Points on a hilly landscape, in no order, each with its height.
A ball rolls from a point to the lowest of its 2 nearest points, and stops where none of them is lower. Distance is the straight distance between rows; heights are no part of it.
<123>: [ 18   2 -26 -31  17 -13 -29  -4 -11 -32   3   8   2  -5  33  11  15  24
  21 -23]  (h 376)
<648>: [ 16  -6 -26   2  23  26   9   8   3   0 -17  10  10   5 -10   6  -8  18
   0  13]  (h 344)
<265>: [-27   6   0  -4 -12  22  10   2  20  11 -11 -19 -28  19 -19  -2  18  -3
   1   3]  (h 342)
<348>: [-10  19  10  14 -10  17  -2  29  28  21  20 -20 -29  19 -41  -5  -8 -10
 -13   6]  (h 447)
<125>: [ -4  -8  11   9 -15   2  -3  -2   4   4 -12  -5 -16 -17   0  -2 -10 -21
  -2  29]  (h 779)
<526>: [ -2 -30  -9  23 -14   2  35  11  12 -29  10   7 -17  28 -28  -4 -14   4
  12  -9]  (h 675)
<115>: [ -9  27  39 -21   9  -6 -41   2 -21   5  20 -10   5  -4  15  -3  17   4
 -12 -34]  (h 557)
<407>: [ 10  -7 -19 -33  -3   9 -14   2  -8 -33   5  -5 -10   6  11  17  10  31
  30 -14]  (h 322)
<79>: [ 31  13   1 -14  21 -17 -14  -4   6   2  -4  21  31 -29  33  -2   2   9
 -20 -15]  (h 813)
<537>: [  7  -8 -22  27   1 -11  25  10   3  -9  18   5  13   4 -21  -8 -45 -23
 -10  10]  (h 753)
<798>: [ -1   4  28   0  -3   0   0  13 -22   6  -2  -2   4   3 -10  16   8  21
  -2  20]  (h 174)
<437>: [ -2 -23 -15  -3   2  -1  25  -7 -34  -6 -22   8  18 -23  15  -9  -5  -3
   6  25]  (h 324)
<564>: [ 18  24  18 -23   0 -21 -38 -18   9  17  12   6  11  -7  29   9  33   2
  -3 -35]  (h 465)
<618>: [ 16  16  42 -17  -5 -21 -30  -9 -12  -1  22   8   7 -12  17   1  23   7
  -5 -23]  (h 515)
<163>: [  7   6  13 -28  -9  11 -25   5  -4 -31   0   1 -14  -3   7  14  31  27
   8 -10]  (h 257)
<340>: [-13  -2  11 -28  -2  -5 -17 -14  -4  -7   8 -12   9  -9  27  -4  20  13
   3 -11]  (h 519)
<771>: [-14 -31  -1  36 -10 -14  34 -12 -22  -9 -24  24 -32  12 -29  14   4  -6
  22  24]  (h 747)
<349>: [  5  26  -2   2   5  13 -25  -9  41  22  15 -20 -11   4   3 -11  -8   0
 -12 -19]  (h 659)
<664>: [-12  -1 -40  -1   7  27   8  -5  37   1  -9  -6  -9  -6   8 -18 -12   4
  12  -7]  (h 341)
<808>: [-20   4  37 -17 -12   9  -6  13 -24   5   7 -23 -15   9   1  -3  34   6
  -1   9]  (h 534)
<281>: [-12 -24 -23   7   4   2  18 -15  -8 -16 -12   0  11 -15  14 -26  -9 -17
  11  12]  (h 418)
<539>: [ -7  14  30 -12  -4  -1 -11  -2  -9  11   5 -20  10  -6  14  -6  20  -2
 -12   8]  (h 484)
<38>: [-26  -6 -16   7  -3   1  15  12  -4   0 -27   0   8  12  -8  -1  -5  -5
  14   3]  (h 928)
<99>: [ 32   0  -2   8  21 -14 -15  -7 -17 -24  -7  23  22 -14   5   7 -21   8
   0  -6]  (h 915)
<371>: [-13 -27 -23  22  -2  13  23  20  29  -1 -22  11 -20  11 -31   3  -6  -9
  13  10]  (h 521)
<708>: [-31  12  22  21  -9  20   2  15   8  10   6 -17 -29  28 -49  -8   9 -24
 -11  -4]  (h 361)
<636>: [-13 -22 -27  28  -2  -6  33   9 -23  12 -15   6  11   2 -24   1 -16 -11
  -1  36]  (h 473)
<630>: [-18  -7 -21 -18  -2  15 -14  -7  20 -17  -6  -5  -4   4  13  -5   4   0
  13 -12]  (h 413)
<330>: [-14 -29 -33  23   6 -10  57  16 -14  21  -4  13   4  24 -40  -1 -19 -17
  -1  20]  (h 569)
<215>: [ 27  -3 -13 -18  24 -13   2  -9 -23 -20 -11  29  34 -24  24  -2   1   9
  -6 -11]  (h 863)
<499>: [-41   9   2  -1 -17  17 -12  -6  24  -8  -6 -23 -23  19  -3  -9  10 -15
  14 -21]  (h 410)
<510>: [ 23  -8 -24  -9  15  -3   3 -22   6  -4  20   1  21 -16  23  -8  -8   1
  -2 -12]  (h 698)
<230>: [  1  -6  -9  10  -2   6  30  -8   1  -7   6  -7   8  -3   4 -14 -17  -6
   5   5]  (h 516)
<588>: [ 10 -15 -37  14  16  23  26  20  14  -1 -14  19   1  12 -29  -3 -19  -7
  -1   6]  (h 424)
<557>: [  3  13  16 -14  -5 -11 -17 -14  20  15   3   1   3 -20  41 -12   2 -17
 -18  -8]  (h 313)
<67>: [ 31 -16   3 -17  22 -19  36   9 -31   8 -16  26  20 -22  24  -8  15   4
 -25  21]  (h 147)
<392>: [-15 -24  -1  15 -15   1  22 -12 -25 -12 -23   0 -16   3  -5  12  10   5
  20  22]  (h 654)
<168>: [-12  20  -8   7  -6   5 -17 -18  33   7   0 -10   7   6   9  -2 -17 -13
  -5 -19]  (h 728)
<309>: [  1  -3 -23  15  -3  -3  -8 -11  25 -24   9   6   0  23 -13   4 -14  -6
  15 -58]  (h 811)
<589>: [  7  30  14 -13   5   4 -20 -11  21  20  28 -34  -2  -5   9  -4   8   7
 -18  -9]  (h 604)
<300>: [  2  14  15   4   2  13  -6  10  19   0  19 -20 -18  19 -35   6  -9   1
  -1  -4]  (h 463)
<51>: [-18  29  17 -30   1  -4 -54  -2 -19 -10   2  -3   0   2  25  16  28   3
   3 -38]  (h 589)
<596>: [ 21 -14  -8   3  22  -4  19  -2 -34  11 -21  21  13 -22  11   5  -5   8
  -9  30]  (h 233)
<855>: [  8  -3  26  12 -16 -16   7   7 -38  14 -13  12  11 -16  -1  11  -6  11
  -5  38]  (h 229)
<426>: [ 15   9 -12 -38  14 -18 -36 -21   5  -3   7   6   8  -7  38   9  28   9
  12 -35]  (h 419)
<767>: [-24   6  -6 -23 -14   0 -29 -10  -2 -18  -5 -10 -12   1  19   7  11   0
  23 -23]  (h 467)
<458>: [-19  -7  23  18 -20   3   1  10  -7   4   0 -13 -23   2 -23   0   8 -11
   7  26]  (h 660)
<388>: [  0  11  28 -33 -13 -29 -23 -18   0  -5  -2   2   1 -36  46 -14  11  -3
  -3 -16]  (h 219)
<295>: [ 25  22   2  15   1 -24 -20   5   4  23  18 -12  14 -15   7   0 -26 -14
 -23  17]  (h 924)
<734>: [ 17   5  21 -32  -7 -33   4  -2  -9   7   0  11  16 -26  42  -2  10   7
  -5 -17]  (h 143)
<674>: [ 23  16 -14 -13  20   1 -17  -7  11  21   8   3  21 -10  29  11   8  22
  -7 -24]  (h 765)
<655>: [ 28   4 -17  18  19   1  -5  -3  -1 -19  -2  14  24  -4 -14   5 -41  -3
  -2  -9]  (h 930)
<414>: [-21  -6  28  18 -14   6   9  27   3  15   1 -10 -18  35 -54  16  16 -10
  -4   9]  (h 277)
<172>: [ -1 -36 -21  34   9   8  28  -4 -16   2 -26  23 -24   8 -28   1  -2 -17
  18  39]  (h 830)
<341>: [ 26  19 -15  -6  13   4 -18   1   9  24  18 -12  17   6  -4  16  -7  28
 -20 -20]  (h 720)
<342>: [-15  -2 -15   1   0  32   9   1  29  12 -23  -8 -12   1  -3  -4   5   2
   8  16]  (h 258)
<697>: [-24   3  45  -1 -12  14  -4  -5 -20  12   2 -10 -26  -6 -13 -12  27 -12
  -6  32]  (h 579)
<237>: [ -7   6  22 -12 -11  14 -22  -6  -2 -30  19 -13 -26   6  -6  -1  19  11
  11 -13]  (h 314)
<496>: [ -1 -23 -22  29  -4 -13  40  18   3  12  14   9  -2  27 -35  -5 -35 -22
 -10  -4]  (h 658)
<585>: [-10  20  34   7  -2  20 -24   6   3 -11  11 -13 -19   4 -25  -6   7   1
  -4   0]  (h 383)
<139>: [ 10   9  -4  13   1  -8   2   9   5  12  18  -5   7  -1  -6 -11 -35 -19
 -16  25]  (h 847)
<406>: [ 17  20   1 -11   8   4 -29  -3  11   0  10 -12  10  14  -5  16  12  24
   8 -34]  (h 672)
<109>: [ -4   7  10  -9  -7 -12  -8  -3   8  22  -7  -3   8 -25  27 -11  11  -4
 -12  24]  (h 406)
<717>: [  2 -10  -8  15  -9  -6   6   0  14 -35  23   0 -11  27 -27   9 -12   5
  18 -30]  (h 752)
<839>: [ 12 -14  29   5 -13 -21  24  -2 -58   3 -25  32   0 -20  17   7  -2   6
  -2  32]  (h 115)
<497>: [ 20  -8  14 -23   7 -22  28   2 -15   6  12  13  14 -27  31 -10  25  14
 -16   4]  (h 63)
<433>: [ -8 -23  -3  23  -7   4  32  19  18   4   1  13 -21  34 -35   1  -2  -3
  -1   1]  (h 605)
<653>: [-24  -9  15 -14 -24   0   3  -4 -27  -5 -11  -7 -15   9   0   5  22   8
  18  18]  (h 581)
<293>: [ 16  -4  -6   0   4  11  10  19 -10  12  -9   5  13  -1 -11  17   4  18
  -8  29]  (h 263)
<61>: [ 11  -4 -28  16  16  11   9  -2  21 -18   2  19   6  12 -16   1 -30  -5
   5 -32]  (h 867)
<291>: [-14   5 -12  20  -1  -1   3  -2  28  -1 -10   1  17   4   7  -2 -35 -25
   5 -15]  (h 808)
<461>: [ 23 -20 -26   3  18  10  25 -15  -2 -14  20  -4   8  -7   1 -10 -18   9
  -4   5]  (h 614)
<477>: [  9  -8   2  24  -2  -8  15   3 -28  14 -10   4   2  -3 -22   4  -5  -3
   3  51]  (h 354)
<529>: [-27   1 -20  23  -3  -7  13  18   2  10 -14   0  15  21 -10  -4 -26 -20
 -11  -2]  (h 879)
<57>: [ -2  25  19 -12   3   3 -33  -3   1  -3 -11   2  13   7  10  18  10   8
   3 -25]  (h 630)
<410>: [ -4   9   1  18 -13   2  -1  -4  22  14   7 -19  -2 -20  12 -18 -27 -19
 -15  29]  (h 913)
<208>: [  1  12   6 -29   1  10 -13  -5  23  13  20 -13  -8  -7  28  -7  24  11
   3  -6]  (h 558)

For each start below, name the point where the ball stops.
<510> | <497>
<309> | <798>
<537> | <839>
<99> | <163>
<57> | <163>
<771> | <497>
